Points, in no order, along strands that fork, close into loops and pass close to each other.
In the rows, 128 means zero.
Two points are linked if the straight distance between their rows is under 147. Some points are linked to none.
Q_78: [158 131  93 119  91 143  70 115 122 164  98 152  15 113 133 165 159 110
 111 109 120 120 161 155  96 161 123 166  80  96 138 109 135 130 125 126
 145 149 142 146 141 148  67 100]
Q_979: [ 86 153  74 113  90 150  96 130 153 191  96 120  68 120 131 162 118 112
 138 124 127 120 123 143 138 164 160 128 107 138  65 113  84 185 101 138
 106 114 139  96 116 119  85 174]
Q_783: [122 124 135  62 104 115  90 148  98 136  84 163  96 112 116 157 155 149
 124  95 126  80 139 124  86 124 117 104 123  83 177 165 126 127 125 107
 140 108 121 124 152 192 122  99]
Q_857: [130  53 178  58 101 134 124 127 153  98 135 158 134 105  97 117 157 131
  92  82 125 128  89  72 117 118 119 103 136 103 172 134 150 122 169  67
 140 126 145 123 207 138 162 166]
Q_921: [156 138 115 170 100 105  92  76 162 144 136 119  87  96 160 126 107  89
 107 137 158  95 175 170 146 169 103 124  68 165  71  96 107 154  89 149
 145 141 150 126 125 142 149 168]
Q_656: [110 109 131 100 134 125 121 151 135 128  82 120 116 141 123 135 170 146
 125  86 113 128  87 123 108  84 134 109 153 100 208 116 190 134 141  91
 132 135 111  97 179 108 124  99]
Q_625: [136 120 146 204 143 131 146 115 134 113  76 139 161 125 141 128 110  69
 152  65 190  75  99 127 109 112 100  59 118 158 141 124 123 128 104 160
 147 147 164  98  89 143 182 143]
Q_562: [108 123 127 124 156 136 103 134 126 141  76  95 128 147 149 114 174 138
 148 110 139 132  93 150 117  68 146 117 156 111 170 118 204 137 119 128
 119 133  90  84 147 106 115  88]
Q_997: [ 99 125  93 136 144  96 175 155 148 123 111  71 131 168 127 160 153 138
 144 137  78 162 119 128 136 114  97 140 125 142 206 130 143 139 123 132
 118 121  58  91 112 127  87  63]
Q_827: [151 164 136 155  97 104 102  81 114 123 167 133 103 103 128 125  94 136
 104 156 129 119 164 150 142 175 144 152 105 139  78 104 117 135 101 128
 145 134 158 143 133 138 153 158]
Q_659: [144 128 117  76 140  76 139 129 145 151 140  86 147 117 148 148 142 156
 155 198  90 206 183 149 183 105 136 131 107 125 115 149  83 153 133 129
 151 130  68 114 164 115  85 123]
Q_246: [108  87 172  33 105 156  92 132 150 125 139 150 117 123  97 109 154 139
 104 100 141 120  78  86 120 117 147 115 159  92 137 151 160 140 153  79
 114  93 135 107 187 131 153 153]
Q_198: [101 142 138  73 106 159  76 133 113 147 135 152  87 108 103 114 127 165
 118 132 141 133 128 122 127 135 172 145 148  92  93 144 132 146 114 117
 105 111 154 140 159 136 110 133]
Q_327: [107  92 130  64 115 142 130 162 144 105 108 119 132 146 114 150 169 128
 128  96 118 146 121 117  99  96 111  97 125 116 208 132 160 109 163 102
 128 117  87 124 161 118 110 121]
Q_187: [128 133 121 157 114  37 157 124 155 143 113 107 135 121 131 155 132 134
 113 108  82 125  84 110 127 148 101 116 125 147 172 120  91 155 111  75
 161 139 128  77 141 155 170 109]
Q_633: [123 135 124 119  97 210  87 139 135 193  70 173  66 128 136 150 129 104
 119  73 217  46 102  98  75 136 141  81 138  92 100 181 112 152 101 131
 125 111 184 115  95 162 160 159]
Q_674: [105  85  88 141 150 180 104 141 149 147  75  66  94 106 141 125 178 133
 112 102 164 142 136 141 116  77 146  83 108 133 133 101 160 139 144 166
 136 160 129 127 182 133  80 153]
Q_903: [111 108 155 144 164 160 164 168  93  80 126 141 186 162 118 112 142 151
 144  98 134 117 102 113 106  96 113 100 177 127 179 145 171  90 134 151
 101 140 128 136 106 115 158 111]
Q_619: [121 106 125 101 126 116 178 170 180 116 136 117 192  85 112 154 123 137
 113 140  89 196 120  70 142 153 114  90 118 138 111 148  50 104 179 133
 134 155 141 143 143 106 156 160]
Q_354: [130 174 123 210 163 122 184 105 124 117 160  89 167 153 156  95  66 101
 149 157 137 127 116 159 174 116 125 150 129 169 125 105 140 123 102 161
 127 128 109 115  73  91 150 112]
Q_521: [109 110 111  89 124 175  93 135 157 150  97 107 136 130 130 138 170 112
 137  99 186  99 107 123 104 109 129  81 123 152  88 147 118 141 132 144
 109 111 136 104 145 146 118 177]
Q_727: [166  70 154 103 118  82 156 110 169  92 168 108 157 106 116 122 143 171
  64 172 102 193 128  86 176 129 114 126 136 128 150 140 134 117 163  57
 145 145 101 145 206 102 181 136]
Q_14: [118 118 140 101 108 152 108 120 163 154 101 136 133 132 134 134 149  96
 125  74 171  81  68 113  91 127 132  95 139 135 113 126 139 148 127 109
 129 112 153  81 126 128 164 166]
Q_436: [136 100 159 105 141 143 142 143 144  92 124 148 205 165 128 138 166  89
 146  93 135 106 109 118  91 119  68 120 124 144 165 131 151  84 176 123
 109  97  99 137  85 129 126 107]
Q_463: [128 126 120 161 134 147 158 123 149 101 165 134 174 121 117 129  91  80
 116 135 137 126 129 119 131 175  99 132  98 187  80 142  78  95 147 184
 108 130 143 160  61 117 147 159]
Q_527: [147 180 161 151 132 100 180 124 128  82 184 133 191 153 136 104  82 118
 117 148 113 134  87  95 130 149 115 154 161 142 136 136 131 100 139 105
 126 109 114 133  72 119 198 134]
Q_19: [184  84 143 109 131  76  55  74 123 101 114 132 118 118 149 114 177 135
 106 123 150  86 169 164 100 101  93 135 109 120 153 134 172 118 133 100
 157 133 103 144 165 165 127  99]
Q_431: [157  90 143  79 115 166  71 120 114 112 130 155 123 104 136 130 166 118
 152 118 150 130 193 160 116 113 130 129  94 118 105 103 154  99 158 145
 136 133 135 166 175 112  74 151]
Q_260: [129 103 121 131 124 149 104 119 131 132 130  97  95 111 126 112 158 155
 119 132 124 172 146 146 144 120 154 144 120 116 122  89 171 125 127 123
 140 161 136 134 196  91 102 119]
Q_650: [139 149 161 143  93  98 130 116 142 142 101 169 146 103 131 118  89 116
 143  87 168  92  94 103 122 155 136  79 136 123 105 140  86 147  88 123
 155 134 190  85 122 160 211 171]
Q_937: [157 132 110 145 138  70 131  89 150 160 132  53  99 143 171  96 172 127
 142 165  90 178 158 170 167 126 111 160  97 142 136 131 146 169  98 152
 137 117  62  73 101 152  66  93]
Q_249: [ 92 120 117 102 106 120 136 134 171 142 147  95 133 102 110 140 130 148
 101 141 103 169 113 106 153 146 143 121 122 145 108 122 104 155 138 115
 117 135 132 110 168 103 140 164]
Q_661: [131  77 144  38  98 102 105 142 130 122 118 150 134  97 108 155 142 144
 136 119 121 139 178 115 123  98 121  91 102  98 160 150  96 125 148  94
 177 114 108 144 223 153 125 153]
Q_373: [128 124 116 136 129 138 162 125 148  90 181 108 167 127 122 128 115 116
  94 152 111 150 131 115 130 169  95 145 109 172 125 141 115  90 151 146
 110 137 121 161  79 115 145 128]
Q_225: [117 175 136 147 118 142 136 126 109 131 163 149  95 126 105 123  94 145
 127 147  78 150 129 131 149 138 192 181 152 116  93  74 146 133 123 118
 119 144 167 142 144  69 117 159]
Q_493: [155 187 156 169 135 153 145  99  79  66 195 111 132 145 132  66  81 155
 116 175 149 138 119 130 141 102 156 164 172 125 127 115 193  96  95 124
 130 131 120 155 110 100 177 140]
Q_395: [ 85 143 110  96 111 127 100 155 116 166  61 127  93 115 114 153 145 159
 123  97 143  93  99 119  92 115 143  93 144  96 153 165 114 155 109 127
 124 124 133  92 148 182 129 111]
Q_297: [ 96 132 118  97 169 137 156 164 120 121 125 121 198 137 122 119 123 135
 146 140 152 122 102 109 118 121 103  78 150 158 106 221  64 118 129 189
  85 102 111 128  75 152 144 121]
Q_964: [ 73 109  99 136 152 161 151 188 106 159  91 113 162 100 120 142 124 171
 162 117 141 154 120 120 153  90 151  72 141 128  93 117  78 142 130 164
 119 146 159 127 188 109 109 167]
Q_50: [198 135 133 134 137  42 163 120 115 103 167 113 171 130 136 169 136 161
 119 193  75 158 172 119 166 136  87 146 114 132 143 138  93 111 152  75
 172 131  91 149 136 150 135  95]
Q_338: [146 120 187  98  89  87 148 116 135 106 175 183 147 106  97 125 110 134
  88 122  73 146  92  82 159 179 146 140 148 112 127 115 120 130 156  55
 132 122 166 135 160 127 182 183]
Q_551: [171 108 111 177 153  53 129  71 167 135 135  59  80 154 173 126 181 112
 121 153 101 150 152 155 149 133  77 166  91 157 163 105 156 174 106 106
 164 133  77  86 111 165  77  74]
Q_368: [130 137  99 126 140 116 117 147  89 144  93 111 124 143 141 138 145 134
 189 145 111 135 185 181 143 104 104 133  97 122 124 134 102 130 103 195
 124 118  72 124 120 160  38  88]
Q_358: [159 113 138 158 109 144 128 101 150 108 163 139 154 118 131 137 126  83
 118 114 136 117 149 143 124 164 107 150  95 172  97  66 137  98 152 121
 137 141 154 152 119  91 141 157]
Q_162: [155 147 120 154 146  55 157 125 155 145 126  98 159 159 150 170 143 104
 156 148  69 131 132 138 154 136  85 171  95 143 142  99 112 138 141 104
 153 108  75  96 121 128  92  73]
Q_21: [156  41 169  82 111 103 133 108 180  91 137 131 159  94 107 109 147 152
  79 114 121 159 115  80 141 108 112 110 126 119 147 120 133 127 175  64
 161 140 130 139 241 115 171 163]
Q_175: [102 159 127 148 122 145 159 153 107 135 143 165 116 161 115 130  91 123
 150 120  80 119 103 134 113 138 155 173 157 123 128  80 141 126 132 127
 103 126 143 119 105  82 108 124]
Q_169: [104  99 109  55 118 142 127 155 126 103 124 111 130 159 116 151 155 129
 158 131 126 173 178 145 100 101 102 107 105 123 202 159 130 101 144 144
 130  98  54 141 133 139  76 101]
Q_455: [135 171 145  68 114 145  66 132  89 182 120 187  54 106 121 118 129 156
 126 134 121 131 121 130 122 129 197 181 152  47 114 143 148 140 125 112
 125 115 147 141 161 130 104  98]
Q_308: [154 178 159 144  95 127 134 111  77 101 196 180  61 136  98 135  80 127
  92 141  68 114 126 106 126 181 163 200 146 100 141  86 164 112 141  71
 138 130 170 169 117 124 136 146]
Q_371: [137 107 128 152 117 120 160 125 135  84 166 101 146 121 120 126 134 148
  91 135 109 155 136 123 141 162 103 137 123 157 157 116 152 100 136 107
 125 157 128 151 132 113 159 117]
Q_951: [127 117 144  91  73 164  83 117 165 170  97 163  87 105 128 137 126 110
 105  76 181  69  90 101  99 153 151 102 135 102  83 145 115 157 110  92
 136 112 181  99 138 147 171 182]
Q_230: [167 216 165 182 123 115 136  63  91  93 183 117 130 139 151  85  61 123
 133 169 155 113 133 145 148 127 149 147 136 131 114  93 155 107 101 117
 155 110 123 130  98 114 181 135]
Q_302: [138 133 120 140 151  71 110 106 128 150  77  95 121 151 156 139 166 137
 144 122 110 107 116 162 123  85 120 140 135 115 179 110 169 156 106 103
 151 128  82  75 141 139 116  66]
Q_553: [146 158 181 133  71 163 150 119 112 153 137 231 108 129 130 125  59  81
 143  79 131  64 112 101 108 190 155 133 157  84 108 109 118 127 123  83
 140 128 200 118  62 133 169 176]
Q_56: [137 128  94 123  94 120  72  99 148 151  89 114  43 119 139 148 152 104
  99 100 146  86 143 155  84 156 110 134  86 123 137 129 147 142 100 136
 137 130 121 117 115 178 104 107]
Q_754: [ 73 125 102 175 153 177 146 158 103 134  98 118 101 155 120 129 117 124
 131  96 152 110  83 143 104 111 138 101 150 136 165 125 150 124 118 177
  94 138 136 116  93 110 123 101]
Q_655: [138 167 149 131 123 182  83 119  69 118 170 168  87 102 113  83  97 163
 105 147 181 110 152 121 111 132 174 157 153  85 108 156 166 100 104 159
 119 139 180 185 124 148 152 118]
Q_35: [159 107 167  85 109  98 110 119 135 139 118 178 157 109 131 136 147 107
 131  91 102  96 106 130 123 124 118 127 127 114 127  89 134 134 159  68
 159 122 149 102 183 116 150 155]
Q_333: [ 92 124 118 144 168 184 171 163 103 117 153 171 156 165 116 101  85 108
 165 135 125 120 114 140 108 101 158 139 162 155  70 118  80 125 152 177
  66 123 149 148  97  79 100 170]
Q_767: [150  94 140 100 130  82 158 137 207 117 138  97 189  80 129 135 143 145
  82 163  99 202 109  79 157 133 109 101 120 129 122 146  83 120 178  92
 154 161 125 131 168 102 180 150]
Q_258: [122 118 138 228 181 154 154 111 118 117  89 110 172 148 153 117 109  69
 159  89 186  84 103 166 138  85 102  85 124 168 149 110 163 119 120 184
 132 141 132 117  86 109 155 110]
Q_757: [173  99 163 113 129 106 138 130 100  75 146 134 212 100 129 121 142 169
 123 140 136 133 163 115 132 115  99 106 129 131 135 162 130  86 146 116
 142 145 127 160 144 154 168 126]
Q_929: [133  96 150 129 126 140 132 141 116 111 133 132 153  94 117 120 144 170
 118 118 127 145 142 119 141 110 144 121 138 110 127  91 155 112 141 112
 148 160 153 147 207 101 146 139]
Q_946: [170 127 127 184 153  79 180 121 109 123 137  72 193 119 165 108 126 181
 116 197 129 160 150 151 187  89 131 125 150 146 124 130 155 141  95 122
 156 169  94 123 130 126 174 106]
Q_855: [133 200 151 142 125 179 116 104  77 145 153 184  83 123 130  85  56 127
 133 135 190  81 137 125 104 131 183 140 159  96 101 141 143 115  93 148
 128 119 182 148  92 131 165 129]
Q_417: [117 144 154  74  78 126 132 141 120 153 137 192  99 115  92 165 105 130
 122 111  61 121 125 112 140 175 169 151 144 103 105 103 102 153 150  73
 129 118 160 127 153 110 114 176]
Q_345: [124 173 145  86 139 112 165 142 168 119 164 160 181 167 120 143  96  89
 142 159  50 139 112  99 116 151 137 185 146 128  96 124  90 108 187 122
  96  87  92 142  65  83 107 140]
Q_336: [189 115 141 219 123  84 145 108  93  61 170 120 184 134 137 126 128 118
 105 134 130 111 159 114 144 139  72 158 119 161 169  96 159  84 141  68
 166 138 143 181  96 151 167  96]
Q_183: [114 181 140 132 106 122  98 101 111 149 151 143 106  90 114 118  85 156
 123 157 136 121 151 137 163 156 190 143 135 123  46 118  95 162  94 130
 127 127 171 137 155 131 151 174]
Q_4: [149 137 102 121 119 109  77 102 107 152 114 112  28 113 121 127 164 150
 116 133 116 160 154 148 119 135 142 165 108  89 154 137 152 137 101 129
 139 157 122 124 152 149  77  75]
Q_248: [101 112  92 168 170 184 130 157  94 142  91  98 105 137 143  97 147 149
 156 126 140 174 135 167 139  87 157 128 143 117 135  90 170 113 115 186
 104 172 133 139 141  74  63 100]
Q_845: [ 88  88 100  92 151 188 135 155 129  89 125  89 130 166 120 117 168 131
 135 129 151 174 143 142 109  97 109  98 124 142 176 153 152 104 139 174
  82 117  80 144 110 124  65 115]
Q_701: [135  97  91 126 144 116 149 132 200 130 135  66 147 129 152 155 167  89
 112 139  99 170 136 132 138 136  77 133  73 166 151 116 122 122 169 136
 143 134  79 121 108 123  94 114]
Q_611: [111  91  87 117 131 119 141 129 167 114 113  40  85 153 143 129 188 131
 110 134 109 188 128 135 135 104 110 119 114 144 205 135 178 145 119 130
 121 137  60  95 131 127  77  98]
Q_163: [132  94 158  43 107 103 137 136 140 121 147 164 145 103 101 169 128 122
 136 126  79 179 164 113 149 117 136 117 109 106 145 117 101 126 174  81
 165 111 115 143 217  95 114 166]
Q_930: [ 74 140  95  84  81 137 124 150 161 167 121 119 103 108 102 176 122 128
 121 121 100 147 118 113 134 166 158 121 120 144  85 120  64 175 133 122
 104 119 139 105 143 117  98 180]
Q_100: [ 93 119  94 150 143 146 155 169  98 138  98 109 142 108 122 145 113 145
 136 115 129 128 134 145 140 129 121  84 117 151 117 142  82 130 111 182
 116 151 140 130 131 144 114 137]
Q_949: [151 118 162 170 109 106 131 114 159 110  55 166 134 116 141 117 111  83
 142  53 197  83  80  87  90 137 118  50 116 136 147 139 100 140  89 126
 170 158 201  82 111 168 200 176]
Q_944: [171 116 160 132 108 122 102 105 126 121 141 169 124 123 133 132 140  94
 121  96 123  95 126 147 116 147 117 156 116 127 128  63 165 112 152  76
 150 133 154 138 149 109 141 136]
Q_702: [ 96 128 113 140 173 157 197 175 126 113 145 168 182 189 118 114  84  96
 168 143  97 122  95 129  94  99 122 154 147 152 100 129  82 107 170 178
  59 105 112 138  70  86  94 133]
Q_49: [118 153 159  98 120 187 117 141  74  93 191 180  96 137  98  76  95 167
 116 148 134 117 135 107  98 126 172 171 183  89 113 149 171 101 126 137
  88 126 165 180 119 131 131 149]
Q_309: [167  77 142  66 120 136  49  93 117 101 125 131 109 104 128 105 176 140
 121 127 164 128 183 149 110  98 121 129 104 110 135 144 172 104 140 126
 145 132 118 158 182 149 103 121]
Q_566: [155  99 132 130 125 103 112 110 166  91 132 119 171 151 133 146 167  76
 117  99 128 106 126 123 103 145  55 146  97 160 166 110 149 101 169  88
 136 104  92 142  96 141 128  94]
Q_365: [164 140 157 104 101 113  88  86 102 135 163 175  39 119  95 130 121 127
  83 134  84 130 126 126 133 174 157 189 116  91 139 100 173 129 137  57
 139 122 158 151 164 113 124 119]
Q_141: [120 118 119 121 179 130 167 162 163 105 140  88 210 128 136 113 122 130
 111 170 133 151 100 101 140 129  84 100 136 151 133 206 104  92 156 176
 104 129  90 134  51 134 165  95]
Q_412: [132 116 166 115 131 132 135 146 104 101 121 164 165 149 121 129 144 120
 140  89 129  91 104 118  97 126 101 122 151 123 174 128 163 103 144 106
 121 115 130 120 107 143 145 102]
Q_769: [111  89 116 143 145 208  84 148 125 142  77 130 103  87 111 132 166 150
 105  87 207 104 124  98  95  87 153  75 132 101 128 146 155 122 136 166
 138 164 183 168 185 165 134 134]
Q_999: [160  98 128 119 136  73 135 120 153 120 110 111 169 112 147 153 161 130
 128 130 107 123 152 140 127 103  80 108 103 142 149 121 106 127 146 102
 158 145  97 120 165 145 133 119]
Q_503: [156 169 151  70 100  90  93  84 112 144 140 171  88 141 111 157 128 113
 148 153  64 133 173 146 149 168 171 185 115 110  77 105 103 150 131 102
 124  90 105 126 131 114  71 154]
Q_794: [163 138 144  80 105 129  74 103 100 129 132 172  95 115 117 144 142 119
 162 144  92 140 199 164 136 139 148 170  96 102  82  94 122 119 143 128
 134 117 121 162 155 107  57 148]
Q_344: [146 100 161 116 127 128 102 138 119 151  97 167 139  81 128 127 149 148
 134  90 134 104 123 130 125  91 142 114 136  88 121  95 141 125 144 103
 165 154 171 124 213 120 152 144]
Q_640: [136 129 170 101  78 110 112  97 131 142 161 174  83 108  92 141 107 133
  79 126  87 125 102 103 146 180 167 154 136  99 112 109 133 151 137  54
 135 116 168 127 172 117 162 170]
Q_47: [ 70 124  77 181 156 142 178 169 101 134 117  99 121 150 122 128 100 135
 134 129 110 135 112 150 139 125 120 112 130 154 149 139 110 140 110 194
  95 143 115 122  97 125  95  99]
Q_793: [ 93 111 135 103 163 174 156 167 111 137 112 157 187 172 119 131 137 107
 173 103 166  91  72  95  96 110 115  65 169 146 105 199  66 127 133 183
  81  83 137 120  75 143 136 146]
Q_831: [ 85 130  78 152 149 132 172 149 122 127 131  94 115 173 120 120 116 127
 150 150  91 155 130 155 133 136 113 152 113 152 144 148 104 137 114 202
  80 112  71 125  70 144  47  85]
Q_975: [ 78 174  99 156 128 128 121 142 108 179  78 122 101 119 140 132  85 125
 147 102 175  79  95 138 126 127 149  84 138 132 118 156  94 164  73 168
 118 118 151  79  95 151 154 118]
Q_71: [185 112 126 203 146  44 159 122 182  90 158  96 195 124 145 133 131 114
  85 158 112 157 117  87 152 163  52 133 109 161 166 137  94  98 161  71
 176 148 123 152  64 148 191  87]
Q_856: [ 97 152 106 133 134 188  86 121  90 137 144 151  88 116 116  87  95 137
 145 150 177 123 159 150 123 138 169 138 139 125  45 153 108 141  88 176
  83 122 169 165 100 138  96 155]
Q_694: [158 105 138 192 136 112 146 129 117  66 155 132 207 145 125 135 142  95
 132 118 123 106 149 113 127 142  55 162 109 165 165 106 149  70 164 106
 136 120 119 182  76 137 126  86]
Q_425: [154 115 174  83 109  93 140 117 142  85 189 145 171 113 102 124 128 149
  82 158  89 163 120  88 158 155 120 140 135 124 133 142 128 108 171  70
 131 116 120 152 161 119 179 154]
Q_806: [153 113 125 127 148 116 139 129 184  95 156  90 197 115 141 126 140 111
  85 166 130 145 128 114 134 152  66 118 106 157 126 172 109  85 171 146
 126 126 100 151  58 139 166 105]
Q_687: [207 132 147 160 139  49 163 134 134  82 173 121 208 135 134 143 134 133
 103 185  93 153 131  82 156 151  58 152 129 127 161 142 102  82 183  47
 169 122 101 166  84 153 174  85]
Q_76: [130 166 119 134 112 112  91 105  87 140 135 124  50 128 119 114 128 155
  96 142 128 121 140 146 114 156 147 158 125 100 157 149 161 124  86 132
 131 131 130 135 113 160 128  70]
Q_242: [ 63 163  81 131 108 175  95 140 138 209  86 126  62 120 141 142  97 116
 143  98 189  98  79 122 122 141 178 101 137 118  83 140  97 188  90 140
 101 108 161  80 102 124 122 156]
Q_74: [ 75 113 130 176 173 197 168 165  99 106 124 136 137 179 117  99 123 131
 141 101 165 108  67 116 105  87 139  91 191 134 166 141 178 106 115 176
  81 138 153 129 102  81 147 119]
Q_102: [100 161 122 119 124  97  84 119 131 184  65 124 101 109 153 124 129 143
 126 101 173  67 101 132 103 114 146  81 147 108 111 164 114 174  77 134
 136 110 136  74 133 178 173 120]
Q_475: [ 98 151 126 139 151 180 133 142 110 120 166 139 120 134 115  87 103 151
 154 154 114 171 143 137 144 106 191 169 166 126  62  83 137 124 127 151
  91 146 159 155 148  51  90 176]
Q_301: [149 152 129 173 100  27 144 106 152 144  96 144 127 135 145 157 110  95
 128  91 105  75 106 113 113 178  83 125 115 136 146 104  84 153  98  76
 172 111 134  84 108 178 165 107]
Q_413: [ 72 123  91 156 169 201  88 159 110 172  65 110  81  88 123 122 146 162
 116 106 206 134 112 114 118  85 170  85 139  96 126 157 143 148 110 182
 119 153 173 151 167 155 119 112]
Q_571: [190 179 158 200 137  71 145 114  44  90 143 142 173 130 147 113 100 163
 134 148 123  93 141 134 142 105 113 143 147 109 152 112 150 103 106  92
 185 130 132 149 120 167 187 104]
Q_607: [103 123  90 153 161 160 161 146  81 103 138 125 120 180 114  78 104 129
 162 161 110 144 149 169 116 109 128 170 129 146 118 151 106 111 125 209
  66 116  81 158  71 134  49  99]
Q_212: [136 157 105 201 126 105 160  90 147 143 178  84  85 143 134 141 101  95
 126 160  90 155 156 155 169 180 124 180  86 172 107  77 130 149 104 142
 139 138 130 113  92 109  96 118]
Q_645: [180 123 111 193 149  38 160  96 184 117 172  74 151 133 156 146 139 123
  75 191 104 150 142 121 168 162  54 150 100 163 151 138 107 138 142  83
 169 135  97 126  85 166 162  84]
Q_541: [106 154 129  77 141 115 160 164 180 130 152 140 176 144 121 163 120 108
 158 163  50 187 122 105 149 130 143 151 138 132 117 113  91 116 189 122
 112 113  91 127 116  50  99 144]
Q_172: [100  88 157 134 142 176 127 153 122 129 114 140 169 100 107 109 139 160
 144  94 182 123 101  87 131 102 148  77 154 115  89 138 119 129 118 150
 132 144 199 131 180 129 172 166]
Q_535: [137 136 100 163  98 173  96 139 161 190  33 153  54  92 138 157 120  83
 111  52 218  49 104 103  85 108 142  69 110 104 109 148  98 154  98 141
 152 155 187 109 120 169 169 182]
Q_343: [127 147  96 188 107 116 131  81 179 161 134  92  86 120 160 136 101  62
 124 128 123 118 141 168 155 165 111 141  72 180  97  73 111 166 102 156
 147 135 141  97 102 116 118 149]
Q_144: [ 60 146  69 151 151 202  91 163 118 204  68 125  57 112 128 140 118 135
 132  99 218 114  71 112 118  97 176  85 145 105 115 166 109 170  99 163
 100 128 177 120 118 148 116 136]
Q_281: [108 144 134  93 149 160 157 138 183 128 152 160 182 175 123 130 109  71
 148 145 104 131  98 113 102 143 125 164 139 149  77 131  90 108 186 159
  73  91 107 134  47  77 101 151]
Q_243: [123 163 132 216 162 121 159 100 139 137 110  89 151 143 163 101  88  86
 160 118 166 102 108 171 162  96 128 114 134 155 150  88 165 136  98 151
 143 140 122  79  87  90 171  97]
Q_840: [145 132 108 127 161  61 181 154 166 143 118  77 177 151 153 163 147 135
 149 175  73 174 120 127 165 103  91 149 128 135 171 133 127 138 139 111
 141 128  54  92 116 113 112  67]
Q_332: [119 113  99  69 121 125  99 146 126 127  96 114 116 136 131 158 163 122
 166 128 127 140 192 167 112 101 109 103  82 118 150 155 102 120 123 164
 140 107  67 129 145 166  59 114]
Q_296: [138 125 127 173 102 157 145 119 131 113 146 165 151 122 125 147  86  73
 136  99 136  92 142 132 116 176 100 133  92 175  84  94  95 105 140 154
 123 132 169 153  79 114 145 165]
Q_216: [118 195 116  97 115 173  96 148  83 196 115 201  47 137 129 121  97 140
 132 123 125 109 129 127  91 150 194 182 160  58 117 148 127 141 108 132
 104 116 150 146  94 134 100  94]
Q_652: [127 211 117 152 131 178 128 141  66 163 134 209  59 145 137  93  49 123
 133 135 147  86 134 128  75 131 191 185 160  72 121 144 127 113 104 159
 111 128 160 166  63 142 126  94]
Q_914: [109  96 134  25  90 137  95 148 132 116 109 143 123 111  97 154 155 140
 130 105 146 117 160 109  93 115 113  80 107 108 156 179  99 120 145 118
 137  96 109 139 168 178 116 147]
Q_828: [183  87 140 130 127  92  85  77 131  81 148 116 114 142 135 116 175 108
 100 125 133 114 157 150 118 141  80 168  97 146 171 109 188 105 142  78
 143 119 100 148 128 141 114  92]
Q_239: [133  74 112 118 136  98 130 105 177  97 127  58  95 139 141 112 180 156
  77 132 118 159 118 131 134 110 111 127 142 141 202 137 197 147 122  89
 128 150  75 109 157 123 134  93]
Q_63: [ 94 117  98 131 177 169 125 172 100 151 100 104 144 120 138 107 135 171
 182 140 144 171 145 156 158  72 159 108 149 116  96 115 129 133 117 171
 107 150 128 130 171  85  76 129]
Q_966: [141  94 113 216 174 133 143 123 125 116  78  97 171 116 162 138 139 100
 141  96 151  91 150 172 138  93  89  98 101 168 141  98 158 121 119 172
 155 163 129 127 116 134 124 109]
Q_252: [103  94 140 123 152 198 135 147 108 133 104 145 167 148 112 131 154 108
 164  84 203  85  75  76 100 110 123  33 161 147  97 192 100 136 119 179
 108 115 187 134 109 152 158 180]
Q_304: [ 78 118 141  44 112 175 105 153 119 125 147 140 120 144 101 113 143 158
 139 127 148 144 114 105 113 121 150 123 166 103 124 164 140 133 127 120
  86  97 126 128 154 124 116 139]
Q_733: [ 91 107 111 126 153 196 114 136 122 133 120 108 136 133 125 117 146 118
 139 111 205 102 105 121 113 114 125  62 136 162  90 173 118 135 110 180
  94 116 160 130 115 137 135 163]
Q_578: [133 174 120  88 117  79 115 103 108 154 134 117  99 149 128 136 132 135
 162 164  69 156 154 149 148 152 157 169 122 117  97 127 109 153 105 129
 118  92  79  95 121 130  67 112]
Q_478: [164 160 127 105 143  55 135 104 137 149 152  78 133 147 159 130 148 145
 154 205  68 196 167 150 183 130 130 160 112 127 110 150 106 158 119 130
 137 105  50  90 118 131  80 102]
Q_900: [ 70 130 111 127 167 196 140 165 113 148 144 165 136 152 120 109 105 132
 180 139 130 148 121 138 125  96 193 137 172 135  50  89  98 143 145 158
  68 131 168 145 137  50  76 194]
Q_713: [155 182 131 204 129 109 155  70 126 115 187  90 116 143 148 102  81 103
 133 176 121 143 143 162 170 148 135 173 115 156 113  82 152 132 103 123
 147 128 113 124  92 106 145 126]
Q_605: [110 111 118 126 102  64 153 127 152 141 137  88 105  97 106 151 126 182
  90 136  85 161 103 102 149 149 128 119 135 134 157 133 103 168 113  83
 143 151 134  87 193 134 165 123]
Q_987: [114 174 142 131  90 114 118 123 118 159 120 161 119  92 125 135  71 134
 136 122 136  89 130 123 136 172 161 107 132 123  65 132  69 160  81 126
 133 113 172 112 120 145 176 176]
Q_635: [126 142 100 143 152 140 139 154  69 124 119 147 145 158 130 112 102 132
 189 154 108 117 174 181 125 107 127 161 118 132  82 135  86 111 116 206
  98 114  94 157 100 140  45 112]
Q_526: [150 152 141 178 141 130 155 114  97 104 160  87 146 125 145  79 108 182
 113 179 146 155 132 150 172  96 152 146 161 132 122 115 189 119  84 132
 137 156 120 134 144  95 169 123]
Q_668: [145  96 119 207 172 115 163 119 116 124 103  75 182 112 169 114 134 142
 126 147 145 136 157 166 167  88 114 104 126 160 141 117 166 137 103 158
 152 175 110 124 122 126 153  98]
Q_432: [118 116 142  99 122 175 138 155  92  64 179 138 119 148 100  94 126 165
 112 142 116 142 147 113 110 135 139 155 157 122 150 144 172  86 131 136
  83 131 128 173 130 117 113 123]
Q_13: [107 131 143  35  98 128 119 158 121 151 117 181 128 116 100 172 125 132
 165 127  82 149 157 130 138 123 159 124 126  97 115 113  82 146 151 101
 137 102 120 126 184 106  90 164]
Q_884: [102  99 114 100 124 165 139 136 134  83 152  90 131 140 114 112 155 157
 101 139 133 175 142 123 124 132 119 128 133 147 159 147 172 100 127 142
  94 137 101 149 130 112 110 118]
Q_401: [127 140 119 132  96 103  79  92 130 139 119 128  47 108 123 128 121 143
  70 115 151  84 129 132  93 171 125 129 116 109 159 154 147 138  91 107
 144 134 149 125 125 187 171  93]
Q_437: [146 152 125 144 142  75 113 105 129 163  89 113 134 161 167 138 148 109
 179 126 101 102 130 172 134 118 109 166 107 120 125  85 142 145 111 125
 142  95  70  82 114 134  88  76]

A fork is a point with three links, a tip a point with one. Leave the first point through the second and follow the links. Name the first fork or tip that comes.
Q_625 / Q_949 | Q_713
Q_535 / Q_633 | Q_373
Q_102 / Q_395 | Q_640
Q_727 / Q_21 | Q_884
Q_297 / Q_793 | Q_535
Q_652 / Q_216 | Q_727
Q_541 / Q_345 | Q_175
Q_13 / Q_163 | Q_242
Q_713 / Q_212 | Q_258
